Points on a hilly landscape, in no order, each with its height.
A ball rolls from a point to the lowest of its 2 nearest points, and stops where none of them is lower. Distance is the straight distance between rows; heights are no part of it.
J_862 height 536: [ 24  15 -26 -31  15 -23 -11  12 -52 -27  -3 -27   9 -20  30 -32  23 -10
 -47 -25  29  15   6 -53  17  17 -22  26]
J_740 height 526: [-13 -15 -12   1 -28  14  30 -44 -13   4  40  23 -10  40  -9  17 -15  -8
 -29 -20 -22  17   6  24  -1   3 -13 -14]
J_147 height 227: [ 41   2  -2  -7   4 -10 -30  22   2  -7 -18 -25 -22 -38 -20   1 -14 -48
  -4   8  22  26  47 -39  19  -3   9  36]
J_417 height 258: [ 11 -47   1 -16  -6 -40   8  10   4  -5   7  15  25  53  11 -21   6  10
 -44  20  18   6  18  41  30 -28  48  12]
J_835 height 408: [ 28  46  17  27  12  28 -42  17  17   2 -18  -3 -13 -60 -30  -4 -31 -22
  37  22 -10 -16 -10 -34  22  -2 -14   4]
J_960 height 683: [-19   3  -3  28 -23   4  21 -37  23   7  26  26  -1  39 -33  19 -34  39
   6  -1 -14  -3  -5  27 -37  19 -22 -26]
J_744 height 428: [ 18 -64  45  31 -28  21   9  13 -30  25  19  27   8  34 -22  -2   7   6
   4  27  -9 -16   3  20  31 -14  34  -7]
J_451 height 486: [-24  30 -14   5  -9  12  -1   7  45  18   4  14 -29 -11 -17  35 -16 -49
   3  -8  -3  -5 -14  32  13 -20  -3  -3]
J_273 height 182: [ 21 -34  -1 -20  15 -33   7  11 -10 -23 -12   0  17  27  25 -36  31   0
 -27  16  39 -22  28  25  44  12  49   3]
J_735 height 775: [-21 -30  13 -27  23  24   8  11 -66  14 -10 -24  -6   2  46  -1  34   8
  16 -17   3  41  28 -27 -20   9  28  17]
J_691 height 245: [ 20   7 -27  -3 -17  -9 -10  13  52   8   2 -22  -5  11  12  16 -28  38
  -6  24 -12 -28 -11  -8  -8 -22  -2 -24]
J_484 height 184: [ 17  13 -16  -1 -14   0 -19  19  35   0 -13 -10 -29 -28   3  16 -18 -33
  -3  23   5   0  24 -12  12 -17  12  23]
J_100 height 606: [-28   6 -12 -63  25 -13 -21  42 -20 -11 -14 -13 -28 -23  20 -20  80 -21
 -28 -37  30  17   2 -44 -15 -15 -27  38]
J_53 height 259: [ 25  -8   3 -17  17 -18  -4  11 -31 -20  -4 -23 -14 -32 -16  -5  27 -45
  -9 -10  35  29  48 -37  31  -4   7  43]
J_851 height 347: [-17   8 -13  17 -17 -13 -10 -14  59  -2 -10  18  23  20   0  26 -32  22
  -9  -3  17 -18 -21  32 -20   0   6 -36]
J_678 height 795: [ 11 -23  28 -18  18  32  10  12 -81   5 -11 -29  -6  -4  16  -6  31  -1
  42  -9 -14  34  26 -35   3   3  35  18]
J_172 height 107: [ 50 -12 -17 -14  -7 -18 -10  -6  30 -19 -13 -11  18  11  22 -17   4   3
 -23  25  32  -9  18   5  44   8  18  -5]
J_70 height 325: [-42  56  10  42  32 -42  23   2  39   9   2 -10 -10 -18  -6  16  -3  36
  28  -6 -33 -63 -36  42 -37   9 -21 -21]
J_293 height 405: [ 48  24  -4 -23   3   9  -5  -6 -34  -1  10 -37 -10 -18 -26   6 -18  -5
  21   2 -27  26  15 -59  18  -7 -28  10]
J_32 height 24: [ 42  17 -46 -10 -15 -14 -15   4  53  -7 -25 -21  15  -6  28 -13 -27 -12
 -32  34  25  -5  12   7  21   6  20  -8]
J_591 height 652: [-26  36 -18  10 -15 -13  22 -37  36  -4   8  33  -2  43 -27  27 -37  28
 -19  10  -1   3 -17  47 -47  38 -36 -27]
J_486 height 650: [-49  -2   6 -55   5  13 -18  35 -30   5 -12  -3 -30  -4  33 -12  65 -11
   2 -33  13  22  -5 -19 -31   1 -24  35]
J_959 height 882: [-36 -42  16 -76  22 -36 -23  24 -32   8  -2  42  -3  16  21 -12  47 -18
  -7 -55  11  13  13   2 -39  -9  29   9]
J_75 height 400: [-11  68  15  22  63 -25   0  14  33  15  14 -47   3 -63  -1   1  -5   8
  31  -3 -38 -55 -37  16 -10  -5 -36  -4]
J_302 height 753: [ 16 -21  40  56   2  59 -16  13   2  13  -8  49  13  10 -42 -22  -9  20
  51  40 -51 -10 -26   3  11 -12  -1 -17]
J_956 height 742: [ -6  11  31  53  -6  48   6   4  12  17   9  28  -2  12 -35 -17 -27  40
  54  32 -61 -13 -20  20 -12  11 -20 -17]
J_625 height 324: [ 19  40 -17   3  -4   0  -5  14  33   8  15 -30 -16 -19   4   0 -39  16
   6  19 -41 -47 -12 -17  -1 -24 -17 -18]
J_666 height 471: [ 11 -42  43  39 -31  42   0  18 -19  47   1  42  15  37 -34   4 -28  -5
   5  26 -28 -10 -16  21  15 -15  14 -13]
J_97 height 454: [-18  57 -12  16  16  -1   2   8  42   4  -1 -19 -30 -40 -13  20 -20 -22
  19  11  -1 -24 -25  13  15 -15 -20   5]
J_200 height 398: [ 22  37  14  28  25   8 -40   9  45   4 -12   0  -1 -68 -26  -4 -17   7
  51   8 -12 -40 -38 -18  18 -14 -11 -20]
J_307 height 293: [ 11  -7  13 -27  31 -12 -13  18 -57 -26 -16 -22 -14 -44 -20 -12  44 -40
   1 -35  42  16  13 -43  11  -3 -10  33]
J_981 height 238: [ 12 -13 -19  13 -23  -2   0   3  29 -10  17  -2  17  53   9   7 -24  54
 -17  54   3  -2  -5  -2 -21 -11   2 -14]
J_532 height 723: [-67 -20   1 -31   9  29  18   5 -54  15   3  -9 -11  17  45   2  45  -1
  12 -28  -6  37   2  -9 -42  12  -2  24]
J_480 height 861: [-36 -33   4 -45  12 -23  -1  15 -36  -7   2  16 -11  23  27 -12  61 -36
 -20 -51  10  21  25  -3 -14  -4  20  30]
J_779 height 449: [ -2   2   3 -13   6  14  11 -25 -44 -12  13 -35  -7  -8   4  11  10  24
  24   6 -12  39   7 -42  11  -4 -24  25]
J_33 height 236: [-20  37  19  32  14   4   0  -3  31  14   1  -6  -9 -31 -21   7 -31  43
  53  24 -51 -29 -22   6 -48   3 -28  -5]
J_493 height 504: [-41  27 -23  14   0  -2   9   8  57  27 -12  -3 -11   5   8  32 -15 -35
  -7  -5  18 -44 -34  51  25   5   6 -23]
J_132 height 476: [ -3 -25 -17 -11   0 -12  13  -8 -18 -36  22  14  43  34  33 -11  38  37
 -19 -14  32  15 -14  23 -17  17  15  -5]
J_677 height 453: [ -7 -42   1  -4 -20  14  18 -32 -49  21  50  22   5  39   3  -3  -5 -24
 -39 -46 -21  13  -2  17  -7  -1   4 -28]
J_749 height 389: [ -2 -18 -27   7 -18 -21 -10 -20  46  12 -21  25  29  51   4   1 -17 -26
 -66   2  13   7  -2  74  14   8  25 -28]
J_689 height 467: [ 41 -30  29  14  -8   5  23   4 -22  -3   7  12   3  14  -8 -14  21  12
  19  24   0 -33   4  -6  36  -7  26  -8]
J_8 height 367: [  0  16   8  29   5  -8 -20   3  59  16 -13   4   5 -37 -32   6 -12   8
  48  -8   3 -48 -48  22  12   0  -7 -36]
J_728 height 495: [ 12 -11   8   7 -16  15  24 -10 -20 -19  17  -2  -8   4  11  -5  35   5
  12  11   7 -16  12   4  38  12  16   1]
J_414 height 376: [ 15  14  12  14  -4  48 -14  22 -10   7 -39 -11 -16 -24 -15   3 -22 -24
  34  26 -25  30  26 -20   4  -4  13  27]
J_9 height 392: [ 27  28  10  28  -9  37 -14   6  -7   7 -39 -12 -12 -56 -18 -20 -30 -29
  26  28 -14  10  15 -34  15  17  -6  12]
J_695 height 809: [ -2 -24  24  -4   8  40  16  -4 -64   5  -2  -2   4  19 -13  12  18 -15
  34 -14 -30  43  22 -12  14 -19  24  18]
J_319 height 354: [-20 -18   2 -10   8  -4  14 -15 -22 -45 -13  14  31  -2  37 -16  25  -5
 -30  -7  46  45  22  14  -8  23  29  40]
J_730 height 443: [-11   1 -26   5 -22  -9   0 -22  49  25 -13  18  -4  25  -2  10 -14 -38
 -34 -12  14 -23 -10  66  32   9  11 -29]
J_178 height 371: [-19  47  16  33  49 -45  17   9  46   4   3 -40   7 -43  -5  -2  -2  37
  28  -9 -34 -57 -20  13 -35   7 -30 -28]
J_265 height 345: [ 12 -40   8  13 -30  15  -1 -11   8   5  14   3  -1  39  -9  13 -22  31
   6  40 -10  -5   8 -12   1 -18  16 -14]
J_887 height 188: [ 10   1  -8   9 -16  -9  -9 -23  43 -17  -5  -4   1 -19 -22  15   3  12
  17  12  21 -13  -7   7  28  -1   2  -9]
J_848 height 114: [ 19  -9   3   7 -18  -1 -13   2  41  12 -26   6  -7 -19   0   3 -21 -10
  12  26  21 -27  -1   3  12 -17  28 -10]
J_41 height 399: [ 44 -40  11  15 -23  17  -7  -1   5  11  -2  -5  -2   7  -7 -14 -27  33
  15  46 -18 -11  12 -45   0  -9  19  -9]
J_866 height 257: [  4  16 -19  11 -14 -21   3 -35  40 -35   0  -2  26   0  -2  14   2  18
 -14  24  41  14  -2  16  22   6 -22  -4]
J_179 height 718: [-25 -11  23  64 -16  33  11  -4  19  33  21  27  -3  43 -40   6 -36  50
  18  29 -24 -13 -13  20 -46  18 -28 -29]
J_763 height 248: [-31  54  11  15   8 -14   3 -10  35  -3  14   1 -14 -17 -30  24 -19  32
  31  22 -32 -25 -16  32 -33   6 -44 -15]
J_222 height 210: [-25  10 -19  31 -18 -13 -15 -12  66  18  -3  16  23  48 -17  16 -47  28
 -24 -19   9 -29 -28  43 -51  15   0 -71]
J_139 height 462: [ 40 -19  -1 -15  -1   1   4   2 -47 -14 -10 -27   0  -7  22 -18  -4  -1
  -9  -6  -1  38  44 -57  10  15  18  24]
J_467 height 332: [  0 -33  -8   4 -26 -19   4 -10  26   0  -2  26  30  59   4   6 -14   1
 -50  18  12  11  11  51  13 -10  33 -11]
J_897 height 305: [  4 -11  -2 -18  12 -25  -1  -3 -15 -39  -5   7   4  -2  14  -3  31 -15
 -25 -10  38  31  24  -5  21   3  20  39]
J_77 height 341: [-18   3  15  22 -16  35  -1  13  14  11 -32   2 -19 -26  -4  15 -41  -3
  26  23 -21   1   1 -16 -28 -18  19  12]
J_812 height 427: [ -6  79  -9  13  41  -9 -20  20  32  18  16 -42 -18 -64  -7  -1 -27 -25
  12   5 -26 -26 -30 -12   9 -12 -39   7]
J_638 height 500: [ 36  -1  -4 -37   6 -11 -12  -4 -72  -7   1 -34  15 -22   8 -15   2  -4
 -12 -34  12  15  12 -63   8  11 -14  16]
J_261 height 761: [ 18 -28  38  42 -18  34  -3   3  24   7 -19  35   4 -20 -30 -24 -14  12
  43  27 -11 -16  -7   2  15  -3  13 -12]
J_753 height 346: [  6 -21  25 -57  31 -17  -9  11 -54 -16 -16 -10  -1 -47  12  -5  43 -14
  10 -27  40  -9  -9 -41 -16  -1   4  13]
J_569 height 136: [ 33  31 -44  -7  13 -28 -20   0  31  -2 -10 -34  -3 -31   3  -2 -13 -34
 -35  16  56  -2  12 -17  45   7 -31  16]
J_846 height 622: [-26  39 -40 -10  -4 -17  35 -39  29 -16   1  27   8  30 -11  40 -21   0
 -33  16   4  10 -25  37 -26  15 -33 -13]
J_769 height 348: [  1 -52  10 -15 -14 -17  17 -15 -59  12  39  31  12  47  19 -21  19  -6
 -41 -58  -5  -5  -1  26 -16   4  16 -42]
J_46 height 370: [ 37  49 -18 -22  -9   1 -10   5  10  11  13 -34 -22 -26  -7   4 -49   3
   6   5 -35  -9  12 -38   4   0 -33   5]
J_190 height 120: [-26 -42 -11 -33  -3 -16  -4  -1 -37  10  31  44  25  45  47 -32  21   1
 -50 -54   4  11 -15  36 -42  12  14 -23]
J_402 height 306: [-25   5   1  35 -18 -13  -7 -12  66  13  -5   7  10 -12 -18  19 -15  19
  26 -19   8 -51 -28  20  -8  -4  -1 -43]
J_112 height 579: [-23  11 -32 -11 -11   0  47 -35   9  -7  18  39  -6  57   5  28  -6 -15
 -39  -2  -8  35   0  27  -2  11 -27   8]
J_990 height 494: [  0   3  11 -18  25  17   0  -7 -76 -10   6 -37   2 -27   7  -1  23  22
  25 -22   3  26  -1 -56  -1  11 -32  16]
J_768 height 822: [-21  -8  24  -6   4  22  12   4 -59  -3   2  -2 -15  13  -6  25  37 -31
  14 -45 -20  55  24  -2   6 -10  12  31]
J_652 height 344: [-31 -20 -28 -34  -1 -11  13   0 -12 -11  26  42  52  45  49 -25  41   8
 -41 -33   5  26 -32  48 -40   2   3  -5]
J_449 height 294: [-37  24  15  37   0  25   3   9  31   3 -13   5 -20 -35  -3  18 -35  15
  37  11 -35 -17 -23  -3 -29 -12   4  -2]
J_568 height 537: [ -6 -27   1  -4  -7  -2  24 -17 -39 -20  20   4   7  24  28 -14  34  22
  -6  -5  17  -8   3   0   4  19  25   2]
J_900 height 435: [ 57 -26   3 -14 -13   8   4  -8 -27   4  -1 -16  10   1   1 -25 -20  13
   9  13 -11   6  41 -53  12   8  17   5]
J_438 height 840: [-36 -31  10 -14   5  -3   8  12 -52   7   4  13 -14  22  -8   2  51 -51
  -3 -67  -9  53  45   9 -11 -19  16  34]
J_670 height 569: [ -8  13 -23 -41  29 -20 -11  27 -39 -26 -16 -18   2 -26  41 -27  56 -17
 -57 -23  45  23 -10 -36   0   2 -28  35]
J_324 height 205: [ 20  15 -23  -8   1 -11   4 -20   0 -33  -1 -12  -5 -22   0   3   7 -10
 -19  22  33  22   8 -17  28   0 -23  25]

Two balls start at each pair of points below. Name the first point that both come to, or write -.
J_959 and J_307: -
J_735 and J_779: J_981
J_835 and J_812: J_33
J_990 and J_753: -
J_730 and J_97: -

Where does a ball stop that starts at each point below?
J_302: J_190
J_438: J_981
J_493: J_32
J_638: J_981

Call two points neighbours if one is among the 2 nearest of the other. Go from one point of each pair to the other, from neighbour to neighbour, staying as low as possible. Name the highest point that can't be avoided.
J_32 and J_402: J_493
J_848 and J_981: J_638
J_402 and J_33: J_835
J_744 and J_190: J_568
